Points on a hilly landscape, in no order, each with its height.
A ball rolls from a point to whichever of its 2 nearest points has the largest drop for the distance, and stops where none of them is lower. Distance is the straight distance between rows; heights are no part of it.
<2129> height 664: 29,-8,6,-6,0,1,-11,-17,-12,21,-27,-26,17,-13,-17,3,-18,-24,24,-23,19,27,29
<1963> height 727: -18,8,13,18,34,2,38,-4,-30,-17,-54,-12,-22,12,11,-5,-10,-18,-8,23,-19,-28,36
<1245> height 184: 15,15,5,-14,23,29,11,12,-8,-1,-79,-12,-13,16,-20,-31,35,-9,-3,38,-10,-1,10
<1834> height 558: 12,14,15,4,-32,-23,-13,-19,19,2,13,13,-2,-31,34,10,32,3,-14,-3,41,33,-8
<1380> height 723: 7,-32,-38,-8,24,21,-26,13,7,22,-6,-9,-7,-18,-4,-13,3,14,25,5,-32,6,-9
<1268> height 178: 10,-9,-22,-43,35,36,7,9,3,-16,-13,10,-53,9,-8,15,14,21,1,21,-32,-5,-19
<114> height 399: -4,0,-21,-10,-18,8,15,-15,-9,-17,-20,-7,-19,-9,-30,-10,26,1,-22,18,20,47,-44
<74> height 442: 21,1,3,7,-25,-3,-24,-7,34,14,-29,-3,-9,7,-12,-32,22,13,-9,19,37,10,-12
<2037> height 808: -19,-10,29,-9,25,2,5,3,9,9,20,-31,13,0,-6,-12,-31,-11,12,32,-44,-30,18
<892> height 485: 24,14,-20,6,-32,1,-9,13,-10,-8,26,9,-9,-6,4,39,-26,6,-4,-35,24,20,2
<647> height 211: -40,33,39,-18,-1,14,1,-22,11,-6,-10,-1,-33,4,-22,-6,8,15,-45,35,-2,8,-9
<51> height 434: 6,-9,8,-10,-12,0,21,6,2,-5,24,-34,43,2,-41,-10,-55,-8,-1,11,-22,-1,-5
<2048> height 582: -3,25,28,-19,7,-3,-46,1,-38,1,-3,20,-23,0,-27,7,9,-21,6,-30,8,16,15
<983> height 210: -18,-19,-5,-3,13,-12,-11,2,-5,-6,9,0,26,-35,10,-37,37,-24,21,16,-4,5,-11
<193> height 826: 5,5,-29,23,19,17,-18,27,-21,18,14,3,-16,-9,-14,-2,-52,10,-1,0,-48,-16,17
<1558> height 759: -1,-10,5,-51,42,44,-8,2,-13,3,-19,-11,-8,-10,-19,6,8,-8,36,1,-40,-2,24
<875> height 535: 9,16,16,18,-24,-29,-1,7,-8,-24,14,22,-22,-9,17,25,13,-14,-24,-12,45,15,1
<677> height 524: -18,-1,-12,12,-16,-18,-2,-5,-22,-37,20,33,-18,-36,24,14,29,-6,-28,9,30,15,-8
<1554> height 217: -4,12,3,-14,26,13,-17,-16,-12,12,13,-1,-42,32,1,25,-27,14,15,-25,-22,-19,18
<78> height 831: -19,-10,-8,-8,32,-8,-37,-26,-17,25,11,-8,-16,-20,19,5,-10,7,20,-15,-29,10,15
<311> height 391: -2,6,-21,9,4,16,29,37,23,-5,28,-1,23,19,-18,-9,-48,40,-35,8,-31,-29,-34
<173> height 821: -8,-26,-22,7,22,-10,-19,20,4,24,20,-20,-16,-2,-29,9,-49,24,-26,15,-50,0,-1
<345> height 431: -8,-24,-9,-3,-12,-7,27,-46,34,15,20,-6,11,19,16,31,-13,37,-7,-22,12,6,-12
<2011> height 517: -1,-17,21,-37,33,5,-18,-2,-4,-14,-69,22,-5,2,15,-22,47,-12,-1,-4,-8,-20,39
<17> height 460: -33,-12,-2,17,-4,-35,-1,-16,-18,-16,-28,6,-21,-24,5,-35,39,-10,-25,47,5,12,-3
<1787> height 598: 25,17,-22,24,-20,17,-10,37,-8,-28,-6,32,-31,3,-1,-8,-13,12,-14,-5,24,-29,9
<1946> height 450: -23,13,-23,25,-11,3,-24,-42,16,29,42,16,-9,-5,32,11,-16,32,7,-12,-12,3,1
<1586> height 836: -17,14,-2,-24,29,35,-13,-35,-9,25,18,-12,-15,-13,17,19,-13,7,39,-8,-53,8,11
<872> height 731: -2,-31,-25,13,33,-2,-19,-13,-2,17,-41,0,-4,-23,17,-37,24,2,22,3,-23,16,0
<870> height 555: 11,32,9,1,-11,16,23,7,-3,-17,-29,1,-24,-8,-5,-6,-15,5,-12,44,20,-29,43
<1540> height 469: 11,-7,-8,-19,-24,6,-41,25,6,0,42,8,5,2,-28,28,-21,9,-13,-21,19,14,7
<150> height 416: 11,-29,10,7,-29,-50,-24,14,39,6,38,-5,19,4,3,8,-5,3,-25,-6,40,1,0
<673> height 320: -28,41,7,-4,-5,12,-1,0,-28,-18,-9,9,-7,-11,-25,-28,35,-29,-10,28,-9,27,-25
<1579> height 471: 1,-18,8,-42,17,9,10,-27,12,-3,-31,-24,-30,13,-40,1,1,20,-15,6,8,28,-14
<1706> height 235: -12,5,1,-16,3,-2,-19,-16,-14,12,28,6,-11,53,10,34,8,-5,27,-43,-5,-24,-1
<243> height 500: 4,-13,-10,6,12,-15,-35,8,-55,-2,-11,16,6,-31,9,6,8,-33,7,-34,0,22,45
<674> height 472: 1,-2,4,-9,-11,-34,-43,-12,22,29,37,18,0,5,14,58,16,28,-33,-44,28,34,-25
<1842> height 533: 16,-15,3,-31,18,19,25,4,5,-3,-56,-4,0,-35,21,-5,19,0,14,51,-7,-25,52
<6> height 484: 23,-19,-34,14,-5,-7,-30,-14,28,29,-11,3,-26,-1,18,-5,-11,28,17,-23,10,-20,15
<1174> height 629: -5,34,34,-15,-17,-8,25,-54,12,7,-21,-6,-18,22,17,14,38,-3,6,7,36,-8,-4
<1227> height 325: -19,7,13,18,16,-21,-18,4,-46,-7,12,-10,-4,26,-24,-6,-6,-35,8,-28,-11,8,-8
<540> height 412: 6,-4,9,-18,-13,4,-26,-11,40,21,-2,-2,-19,-3,-16,-5,-1,34,-18,2,25,14,-11
<418> height 435: 23,14,-17,3,-20,-5,-22,-1,23,18,29,8,-8,22,18,45,20,15,7,-41,30,41,-38
<99> height 647: 22,2,9,-11,-13,-8,15,-13,-15,-4,-56,-27,1,-24,-12,-5,0,-18,5,2,31,27,32
<2165> height 403: 25,-10,-12,18,-19,-11,8,4,1,12,48,-21,46,17,-17,11,-42,-10,17,-12,-11,-9,-5
<1472> height 352: -9,20,4,5,1,25,18,6,14,-9,17,19,9,23,21,-18,7,2,24,14,-11,-55,-1
<171> height 387: -4,-42,-8,-5,-8,-35,-16,24,28,-14,20,13,0,-3,-21,-10,-2,16,-40,9,16,-20,-6
<1576> height 703: 13,4,-17,13,7,10,-43,15,-16,20,-30,0,-2,2,-25,-18,5,-17,17,-28,-7,39,-1
<1437> height 447: -16,-14,3,-22,-1,8,20,0,20,2,4,-25,6,13,-46,-5,-8,23,-31,3,0,31,-33
<1074> height 406: -12,-3,14,24,30,-17,-45,15,1,15,-27,17,-26,28,-4,-31,2,-2,-5,-3,-4,-30,14
<1738> height 492: 7,0,9,16,-4,-44,-37,-7,-35,14,33,10,7,-26,14,22,-3,-47,20,-35,7,22,28
<1921> height 383: -17,-4,-2,9,0,6,2,-17,22,9,3,-3,12,-2,39,-20,29,1,35,16,-3,-39,8
<903> height 297: 1,17,38,-31,-6,13,-6,31,-8,-25,20,13,20,9,-25,-5,8,-21,16,-4,16,-32,3
<889> height 241: -8,26,32,6,6,3,23,-5,-11,-4,-71,-17,5,10,2,-35,26,-22,5,27,8,-18,25
<1849> height 446: 27,-18,8,6,-13,-32,-51,27,7,17,29,-8,10,14,-29,23,-2,-18,-15,-16,33,19,-5
<769> height 421: -12,-7,-15,54,-12,-34,-2,4,-3,-5,33,19,-4,-8,14,1,-11,12,-22,-12,8,12,-18
<987> height 366: -37,18,15,34,10,4,36,-33,7,14,13,-16,-19,6,20,2,-32,14,-11,24,-35,-4,0
<26> height 581: 8,-33,-34,-19,4,1,-11,12,-4,-11,23,27,-25,5,17,24,-7,39,2,-17,8,-36,15
<1513> height 380: -42,11,11,19,1,-6,13,-3,-10,-10,10,8,-21,10,0,-12,-21,11,-32,15,-19,-3,-6
<1001> height 695: 19,9,-17,36,-10,10,-7,30,-1,4,-3,12,29,-24,15,-38,-11,-11,20,9,-14,-34,11
<1027> height 563: 12,-2,21,-31,-6,-31,-33,-7,-18,-6,0,25,-27,-22,0,20,-5,3,4,-28,27,-13,53
<1413> height 473: -22,-42,2,5,13,-32,-5,-4,7,-22,-7,2,-28,-35,-3,-31,15,14,-33,38,-6,-6,4
<933> height 487: 24,-5,5,-23,22,18,-3,3,21,5,-25,-23,-29,7,-35,-8,-20,20,-14,25,-12,3,-4
<659> height 246: -21,30,34,-48,-17,19,-12,-16,9,-23,4,26,-25,-1,-13,3,30,15,-28,19,14,-4,-4
<1036> height 503: -51,1,15,12,-22,-10,21,5,24,2,23,13,19,-13,-19,12,-31,20,-69,5,8,15,4
<1024> height 158: -6,14,-17,-18,24,29,9,25,2,-13,-23,13,-41,-17,-12,-16,23,13,-19,49,-40,9,-20
<2067> height 530: 10,3,-7,5,0,21,43,12,7,-17,-6,-5,-4,-8,20,-7,-38,8,18,25,-22,-49,33
<398> height 360: 22,-18,7,-6,-16,-27,-25,43,2,-29,11,35,-10,-1,-7,-8,13,0,-21,-2,40,-20,10
<1763> height 604: -16,55,34,13,-27,-6,1,-34,14,9,13,17,-21,25,25,7,18,13,-17,-4,35,-11,-6
<1197> height 175: -8,18,10,9,11,5,2,28,-20,-5,-10,-19,6,-21,-43,-44,-8,-6,-14,36,-40,19,-27
<579> height 361: 10,15,12,13,-13,-3,23,18,-14,-18,9,-11,14,33,-37,-2,-10,-26,-9,-18,18,23,-38
<618> height 411: 6,-21,-16,11,9,4,36,-14,12,-11,-38,-8,4,16,34,-14,24,-5,23,8,16,-40,-2
<457> height 520: 27,-27,7,13,5,-21,-8,27,-38,-11,-35,4,37,28,23,12,6,-43,6,-58,5,-7,34
<1891> height 448: 14,-27,-16,-21,-26,-5,12,0,26,-21,0,4,14,-31,-9,-5,39,13,-23,18,42,28,-18
<2006> height 145: 1,6,9,-3,34,17,2,4,-6,14,-45,-27,-3,10,-27,-40,8,-17,6,29,-38,18,-18
<138> height 733: -3,2,6,34,37,3,19,17,-23,0,-31,-13,-29,1,8,-2,-46,-6,-8,15,-48,-18,26
<532> height 407: -14,-30,-12,33,-13,-38,20,28,-5,-18,30,10,8,4,-9,6,-16,13,-50,-4,18,-8,-24
<1209> height 635: 21,-14,-7,-9,7,5,28,9,-30,-26,-59,-11,-17,-1,-24,-3,-8,-12,-7,-1,12,-3,23
<2142> height 743: -2,-7,-10,10,35,20,29,11,-2,8,6,-15,-9,-27,8,-3,-20,11,8,39,-72,-3,-20
<902> height 323: 23,6,-9,24,-14,-23,39,18,-25,-28,-26,-14,26,-8,18,-8,33,-36,10,10,28,21,-12
<700> height 711: -7,-17,-33,39,15,-17,12,28,-35,-20,2,13,13,-17,24,-30,12,-16,16,-6,-6,-17,-15
<2100> height 515: 23,17,-8,45,-19,-23,-21,-9,-12,22,1,2,0,-40,27,4,5,-20,15,-19,20,35,4
<592> height 368: 1,-11,4,16,-31,-11,29,4,29,-2,53,-10,54,28,9,30,-2,-12,-12,-28,22,26,-30
<1677> height 505: 13,-25,-1,-12,-12,-51,-11,-12,14,-2,47,13,7,-18,29,60,13,13,-23,-37,39,33,-12
<1134> height 737: -5,2,5,10,44,15,33,22,-35,0,-25,-23,-5,-9,-11,-16,-22,-19,15,13,-65,0,2
<865> height 682: 30,2,2,-20,0,9,5,-25,-9,17,-39,-20,17,10,4,2,26,-24,40,-36,17,27,-6
<1497> height 504: 9,-16,-13,-10,-18,-20,16,-17,-21,-25,-39,8,-16,-33,0,2,43,1,-17,26,37,6,18
<367> height 566: 5,11,9,1,-5,13,26,6,25,-1,-18,-5,-28,-1,-3,-2,-32,44,-28,48,6,-23,18
<1246> height 454: 31,-25,-13,-10,-4,-31,0,-37,17,17,19,-6,-14,26,20,54,-12,30,1,-40,36,4,-11
<194> height 495: 14,-8,16,-31,22,3,-18,12,2,-5,-48,8,-16,19,-16,-16,31,-7,12,-9,19,-11,12
<1905> height 466: 14,4,-18,23,-5,-2,-29,-45,15,43,11,0,-15,-12,31,4,-36,17,24,-17,-8,5,26
<1683> height 696: 22,3,-11,16,2,11,-14,-1,-13,19,-35,1,-5,32,8,0,4,-17,29,-42,12,10,-3
<1727> height 367: -9,13,-10,18,-20,7,13,36,22,8,40,12,52,24,-27,-7,-25,19,-36,-6,-15,-4,-45
<1115> height 551: 26,-4,14,-17,-3,-27,-34,-21,-14,15,-2,14,2,-13,30,33,-3,-24,30,-48,20,-16,51
<1581> height 575: -3,4,17,-36,-4,7,-26,9,-16,-23,18,29,-18,-21,-13,20,14,-6,-3,-12,16,10,20
<1479> height 499: 32,20,-29,19,-30,27,-6,12,21,14,21,12,0,6,-8,16,-50,27,0,-17,11,-5,7
<728> height 753: 12,-2,6,-44,11,29,-3,21,-16,-16,-20,1,18,-18,-22,-6,8,-22,27,7,-5,-12,34
<668> height 254: -18,23,40,19,-13,-20,-8,20,-5,-9,40,10,23,37,-2,-1,18,-27,-9,-13,12,5,-39
<793> height 614: 3,31,0,-3,16,32,13,-29,9,12,-51,-9,-42,23,19,1,15,18,28,6,-7,-4,-12
<1687> height 715: -5,-9,-30,9,4,13,-28,11,8,9,12,0,-13,5,-30,-17,-8,20,-6,-1,-25,24,-34
<737> height 544: 5,-7,-4,-29,31,33,16,11,-10,-12,-69,10,17,-1,24,-11,49,-8,7,22,-25,-29,35
<229> height 589: -8,41,15,-6,-6,25,-34,-5,-13,13,3,6,-22,6,-28,2,-11,0,-7,-21,-3,33,-9
<835> height 393: -17,11,9,13,8,-11,-26,26,-13,-14,6,20,-22,2,-17,-23,-5,2,-18,7,-6,-14,-9
<2035> height 344: 21,-26,-31,-37,4,23,-18,1,17,18,18,-9,6,34,-9,23,1,25,23,-26,-5,-20,-7
<854> height 345: 22,5,-4,42,-23,-16,15,-1,-1,2,39,-16,36,34,26,27,-12,-31,26,-31,14,22,-31
<972> height 326: -15,30,25,-25,10,25,10,20,-13,-26,9,11,-7,9,-2,-11,0,-10,10,26,-12,-45,16
<1255> height 429: -10,-27,-23,3,13,8,38,-10,22,-10,-15,-8,-12,11,8,-8,14,27,1,23,-10,-15,-27
<1302> height 732: 24,-32,-36,-9,11,17,-28,11,2,17,-16,1,23,-32,10,-18,4,-8,40,-12,-11,-3,31
<1048> height 687: -21,35,-18,-15,-28,29,44,-22,-8,-8,-1,-15,10,-9,9,0,25,6,5,53,-4,10,-6
<282> height 303: 17,-14,-4,49,-5,-35,-6,5,8,19,6,-2,28,34,31,-14,3,-21,27,-24,17,-18,-12
<2004> height 546: 1,15,24,-8,-4,22,5,11,51,22,9,-8,-5,10,-17,-4,-43,34,-27,26,-14,-16,10
<2230> height 287: -39,29,27,26,-7,-19,-27,-13,-1,7,43,18,-5,29,14,11,14,-12,-8,-22,10,24,-30
<424> height 277: 13,-22,-10,-16,2,-10,-33,4,-2,17,35,-1,32,31,1,16,3,-15,36,-20,-1,-50,20
<1621> height 574: 28,-5,25,1,-13,-27,-28,-15,14,16,-22,-6,22,-16,29,-11,37,-28,24,-7,32,15,20
<55> height 506: 31,-9,5,-16,24,28,21,41,10,-2,-50,-25,-11,10,-37,-23,-27,7,9,22,-23,-22,5
<655> height 521: 6,38,5,6,-30,39,17,7,41,7,29,3,18,-2,-3,5,-44,27,-23,15,10,-12,17
<2221> height 628: 4,-22,-18,20,26,-5,4,12,-25,-15,-40,-1,-21,4,-10,-23,-6,-8,-5,-2,-8,-4,-5
<1158> height 512: -1,-24,4,-29,22,-18,-12,-30,-9,12,-29,-11,-39,-16,-15,19,-26,11,2,-20,-6,3,29
<1573> height 181: -22,30,11,-7,10,12,27,-10,9,6,-26,-6,-29,-1,-14,-16,26,7,-36,74,-28,10,-18
<101> height 321: 4,-12,10,23,0,-6,41,-39,6,1,-32,-44,14,13,-7,-15,-25,-15,9,17,-1,-1,5
<1151> height 418: -18,-23,-15,-20,-15,10,23,-9,33,-13,-10,-6,13,-14,-30,-5,30,24,-36,39,12,34,-35
<1249> height 443: -17,2,-21,6,8,26,22,-10,43,9,-14,-10,-22,11,8,-6,-3,47,-36,43,-23,3,-35
<1195> height 445: 19,37,-13,11,-45,19,8,-7,5,0,-14,-2,-10,-20,-22,5,-14,9,-16,12,30,41,-5
<982> height 266: -4,10,14,-26,-1,18,11,15,-16,-9,22,-7,32,6,-23,-14,9,-24,27,1,-14,-9,-26
<1044> height 394: -28,18,-9,7,6,39,15,26,15,4,20,14,-3,31,-17,21,-41,48,-40,-4,-36,-4,-24
<172> height 798: -26,-23,20,-44,15,10,25,10,11,-2,39,-21,26,1,-15,4,-28,10,-13,23,-42,-16,-1
<610> height 673: -42,32,20,-15,-19,21,34,-34,1,-13,19,4,3,-5,23,15,17,12,-3,19,7,-9,4
<1161> height 525: 21,-7,4,-25,-28,-24,2,-9,-1,-16,49,7,7,-24,28,59,1,-11,7,-35,40,15,20
<1089> height 744: 27,-15,1,-28,5,21,-36,17,-14,3,-25,9,27,-15,2,-9,24,-27,31,-35,3,-6,39
<1146> height 704: 5,-15,-21,42,14,-5,0,23,-25,1,-28,7,37,-18,37,-31,-12,-19,14,-15,-29,-21,27
<962> height 677: 7,10,-5,39,12,8,22,13,4,21,-15,-26,25,17,2,-43,-32,-14,15,19,-40,-23,-16
<1207> height 552: -12,-7,11,-38,-5,-12,6,-42,-8,-14,13,10,7,-29,23,21,38,-6,20,1,19,7,0
<1323> height 617: 48,-20,9,5,-10,-20,-32,5,3,28,-39,7,38,-1,32,11,19,-37,27,-44,34,9,45
<1173> height 758: -11,8,-5,-33,7,33,-14,39,-9,-15,38,17,16,-6,-32,6,-21,8,-2,0,-35,-14,-15
<1814> height 276: 10,32,17,15,-3,-7,-21,26,-17,-13,-39,28,-5,13,3,-19,50,-32,-7,-4,34,-2,-1
<1839> height 518: 34,-7,-15,-14,17,25,15,41,6,-7,-15,-10,-2,0,-9,3,-47,9,11,17,-34,-42,27
<1371> height 279: 0,2,16,-3,-23,-1,37,-36,6,-6,-12,-33,23,0,-6,0,16,-20,13,15,23,9,-7
<1908> height 815: -5,-21,13,3,43,-14,-18,13,9,35,22,-28,-9,7,-10,1,-55,5,-3,25,-67,-22,14
<2167> height 501: 15,-24,-7,-10,34,3,1,3,-7,8,-28,-31,-37,9,-36,14,-40,13,-3,-1,-31,13,20
<1976> height 490: -4,-3,6,-8,16,4,0,42,22,2,0,-10,18,23,-22,-37,-15,7,-1,19,-29,-28,-41
<2022> height 541: 9,21,8,16,-4,4,34,24,-16,-21,-26,3,14,-5,6,-18,-24,-15,3,15,5,-51,43
<103> height 423: -20,-2,14,34,4,-31,-41,-4,-3,7,-16,19,-18,-11,17,-40,20,-10,2,-3,21,-8,12
<1391> height 591: 12,-2,-26,-10,2,19,7,27,-19,-35,-2,32,-24,11,5,4,8,8,13,-21,13,-26,2
<480> height 637: 2,6,10,-13,14,20,7,-47,35,31,-19,-29,-22,3,21,-1,5,30,14,20,-18,-7,9
<463> height 624: 8,37,33,23,-30,-14,-30,-10,19,19,17,10,-5,23,14,1,-13,-5,12,-12,33,-12,13
<1076> height 242: -5,-22,-6,-22,-2,1,-5,18,8,-18,19,-5,25,-42,-18,-35,1,-3,1,37,-6,-3,-12
<250> height 278: -4,25,-22,39,-10,7,34,-9,-27,-3,-39,-2,21,-5,30,-20,31,-28,29,15,4,5,-5
<317> height 255: -7,6,2,-18,20,6,-22,5,-18,-6,6,7,0,21,15,6,15,-22,38,-27,-3,-31,26
<386> height 620: 27,-19,-28,32,-1,-10,-9,28,-16,-12,-48,11,-12,-13,3,-28,18,-16,-7,-9,22,9,6
<1396> height 488: -18,-28,-5,-10,-3,-30,17,-20,6,-24,-10,11,-31,-8,0,5,18,21,-36,8,27,8,-6
<389> height 699: -8,4,-23,6,-10,30,39,-29,18,7,15,-21,24,-14,16,4,3,17,12,24,-18,12,-18
<970> height 686: -5,19,16,38,4,-5,-17,17,5,18,9,-9,24,-9,-4,-41,-32,-14,16,18,-28,-26,3
<159> height 508: -31,-7,-13,-3,-11,-2,-31,-8,9,-15,29,41,-11,-41,21,-14,40,17,-20,20,6,14,-16
<1997> height 470: 39,7,7,3,-14,3,0,10,13,6,-49,-1,-10,19,-8,-20,10,-7,3,1,48,-14,10
<561> height 199: -5,-13,-5,-36,40,6,-11,-3,-2,-8,-7,12,-49,21,-2,28,-2,29,-4,-12,-20,-19,2
<2139> height 356: 33,-11,-5,23,-30,-8,51,6,-14,-35,3,-10,30,-2,9,16,-10,-27,17,-7,35,4,-15
<2214> height 599: -4,22,-9,3,0,34,5,-19,-11,4,-10,-10,-20,11,-2,1,-8,10,10,2,-13,15,-5
<1232> height 486: 17,-5,9,36,0,-42,-13,-4,-42,13,10,-5,18,0,10,21,-42,-39,18,-43,-7,5,49
<861> height 381: 36,-16,-6,3,-21,-4,15,0,-8,-7,19,-13,32,5,6,32,-14,-17,31,-32,16,-3,16
<919> height 568: -44,-6,11,-35,-1,-9,8,-61,4,-8,47,13,0,-7,33,27,28,24,-3,-13,9,4,-16
<749> height 224: 13,36,1,41,-13,-8,6,1,-10,13,-32,11,-15,10,37,-13,39,-28,18,-3,34,6,-5
<1940> height 382: 17,-10,-2,-2,-4,-4,25,5,-30,-18,-33,-18,-1,13,-39,-10,11,-19,-1,-10,19,36,-35
<56> height 665: 16,19,17,33,5,-3,11,-4,8,15,-28,-18,32,35,7,-29,-24,-19,30,-9,-2,-24,12
<1030> height 545: 6,-13,-8,-44,-18,8,-1,-13,10,-15,37,21,4,-24,7,48,1,34,-5,-20,25,2,11
<709> height 309: -29,-8,3,30,-4,-40,-35,-10,-22,9,52,-4,14,14,1,5,-1,-28,-1,-25,-10,20,-20
<1507> height 489: -1,-46,-14,4,33,-11,2,0,12,3,-28,-15,-28,-40,17,-22,-4,9,-15,44,-22,-11,23
<814> height 226: -13,-2,35,-19,0,0,22,-11,-13,-17,-8,-37,40,3,-11,-28,22,-34,27,17,0,-2,-12
<651> height 747: -11,-26,-29,-15,33,17,16,22,-14,-15,30,-4,1,-4,-4,3,-23,14,15,10,-60,-27,-23
<672> height 522: 5,-13,-10,-13,16,-16,-4,-44,-15,3,-37,0,-32,-42,17,14,9,12,2,-6,6,6,25
<534> height 425: -6,14,2,23,-34,-2,39,0,7,-16,4,-1,1,-4,-3,6,-7,14,-30,8,28,14,-14
<1805> height 444: -18,10,19,23,-4,-22,-3,-34,-18,3,-22,1,-5,-29,24,-19,28,-21,-2,12,13,15,17
<2089> height 483: -5,-10,-14,-1,-22,-7,-22,14,23,-13,25,35,13,-19,-3,-5,42,6,-27,3,22,26,-38
<1929> height 398: 6,11,17,3,-41,-16,42,-13,19,-11,25,-7,20,16,1,35,-2,-7,-19,-5,47,31,-16
<1942> height 461: 1,-30,1,7,3,-32,20,24,-2,-8,19,-30,32,6,-25,-22,-51,-7,2,7,-33,-40,-2
<1221> height 645: 12,17,33,9,-9,-7,11,-18,16,8,-11,-3,16,37,19,-6,4,-19,35,-13,33,-28,16
<200> height 318: 32,-19,-14,-41,-2,2,-45,-5,0,18,-1,-4,-1,23,-22,21,5,3,31,-46,5,-2,22
<1799> height 716: -19,7,-13,24,9,1,19,-12,-34,-17,5,12,-4,-7,37,-10,6,-10,14,2,-12,-23,-1
<824> height 509: 30,-10,7,6,5,-23,-1,37,-53,-14,-8,4,30,-18,-3,5,-8,-51,10,-36,10,4,46
<1086> height 536: 17,-7,3,-20,-3,-13,-5,-35,-19,-1,-13,5,-2,-32,26,24,23,-12,25,-33,27,15,22
<2036> height 296: 26,-21,-3,-4,-1,-25,-34,-6,11,36,8,-11,19,33,-9,21,5,-24,30,-44,9,-11,8
<953> height 565: -8,-12,-23,-42,-4,27,-16,0,20,-6,41,29,-6,-14,11,40,-10,50,-13,-11,-16,-15,19
<300> height 537: 38,-15,-13,10,-12,-21,-27,2,6,12,-14,2,8,-28,9,6,26,-23,19,-14,36,43,-3
<253> height 765: -30,24,14,-32,18,44,-13,25,15,5,36,12,2,-12,-20,-1,-18,20,-21,27,-48,2,-8
<1201> height 401: -1,-4,-8,1,-24,6,16,-2,36,4,36,22,14,20,18,38,10,35,-20,-34,31,13,-32
<347> height 475: -3,-8,1,-5,5,-13,-15,34,5,-1,40,-4,28,27,-23,-15,-28,1,0,5,-20,-45,-7
<877> height 285: 4,4,13,24,8,-20,-3,33,-13,-3,18,13,28,50,5,-16,11,-27,21,-25,10,-24,-25
<39> height 583: -3,37,23,6,-26,-16,-8,-37,11,17,3,8,-25,3,12,19,22,7,-15,-20,41,39,-28
<588> height 334: -26,13,0,-11,-3,21,10,11,-32,-29,14,12,-2,10,-26,-6,29,-14,-7,-4,-8,34,-53
<1341> height 656: 2,23,27,-10,-2,-14,-12,-61,14,34,-17,-10,-9,-7,32,-6,28,3,23,-7,26,0,-2
<511> height 722: -35,3,1,12,44,6,20,13,-37,-16,-27,15,-16,-5,27,-13,10,-19,9,9,-39,-28,31
<1637> height 828: -15,-15,-36,20,21,-20,-38,4,-30,16,25,6,-19,-2,3,9,-25,6,7,-17,-36,-16,15
<465> height 324: 28,-6,-13,30,-14,-19,13,12,19,2,11,-12,13,27,14,-7,17,-12,20,-12,34,12,-34
<1861> height 372: -47,24,-9,1,-4,37,27,13,-1,-8,24,33,14,11,-22,28,-19,24,-43,-22,-14,27,-34
<780> height 322: 20,15,11,-15,-19,-13,-27,24,15,-18,-19,30,-17,3,3,-5,47,-5,-15,4,53,1,-4
<1515> height 786: -11,-24,3,-38,17,18,31,-7,29,-1,11,-27,-12,-20,-15,16,-27,31,-25,39,-28,8,1
<1911> height 291: -28,7,9,-35,-17,32,-10,1,23,-15,23,16,8,14,-16,7,21,21,-23,1,6,6,-23
<1780> height 502: 4,14,-6,34,-22,-33,-28,-13,-12,20,48,9,-6,-19,30,34,-5,-16,6,-35,18,42,-9
<2055> height 376: -4,-31,-11,-21,2,-3,-29,-8,36,17,27,1,-3,26,-12,15,3,37,-20,-10,6,-10,-6
<1355> height 333: -35,-4,-3,-11,-14,22,12,26,29,1,39,25,53,2,-14,4,13,13,-36,-11,6,21,-34
<1981> height 348: -6,0,12,18,9,5,42,-39,18,18,2,-33,-2,24,9,-7,-45,1,28,23,-35,-14,0
<841> height 752: -8,-25,-18,-16,9,3,0,14,-20,-24,21,4,4,-16,-14,14,-15,-1,9,3,-15,-16,12
<129> height 479: -36,-26,12,-5,3,-8,25,-12,29,0,21,-20,27,7,-26,20,-37,24,-47,9,-14,21,-5
<1740> height 337: -12,24,29,12,-10,-6,15,-9,-42,-20,9,-14,4,10,-17,10,-4,-47,4,-20,10,25,-4
<1043> height 775: -24,7,14,-20,28,34,3,1,37,23,23,-17,-17,-19,-2,6,-12,30,-25,37,-55,14,-4
<212> height 295: -23,52,29,2,-6,8,33,-5,-25,-12,-26,-12,-3,7,-20,-18,13,-21,-8,43,5,2,4
<773> height 179: 1,6,7,8,-12,-2,2,13,-22,-11,-2,-14,48,-29,-9,-32,30,-49,30,11,-2,27,-18
<1018> height 464: -28,14,-22,0,-9,52,26,-4,42,14,2,17,8,6,-3,5,16,46,-35,19,-8,22,-35
<445> height 658: -22,24,18,-19,-10,8,26,-56,34,14,4,-3,-14,-11,35,7,11,33,-5,31,-5,-15,12
<1449> height 507: 3,-41,-11,-29,33,6,20,-4,20,1,-22,-11,-10,-39,31,-9,20,15,20,49,-39,-10,23
<1846> height 436: -37,10,-25,30,-10,3,5,-24,8,6,27,11,-8,-5,26,-2,9,25,-12,-4,-9,20,-27
<71> height 607: 23,-11,-26,32,-22,-3,-1,40,-2,-17,-1,10,0,-27,-8,-11,-12,4,-5,6,25,1,3
<1340> height 353: -37,23,4,2,-11,12,22,-1,-28,-26,39,2,20,0,-17,12,-10,0,-25,-6,-17,21,-34
<1420> height 709: 11,0,-17,19,-4,-8,-47,22,-13,25,13,-3,-3,2,-33,-12,-30,-4,-8,-24,-5,28,-22
<754> height 478: 23,7,-10,35,-2,-23,-21,-40,-15,35,11,-4,5,6,9,20,-42,-14,27,-41,-9,4,32

Where does a ball stop that starts at each point below?
<1842> | <814>
<1497> | <814>
<1396> | <814>
<1420> | <1201>
<2011> | <1024>

Call two points neighbours if one is among the 2 nearest of the other. Go from one point of each pair to the other, from neighbour to neighbour, staying as low as possible. Name the highest point that can't be avoided.
<1024>, <2006> | <1044>
<1437>, <749> | <367>
<814>, <2006> | <1018>
<1201>, <668> | <26>
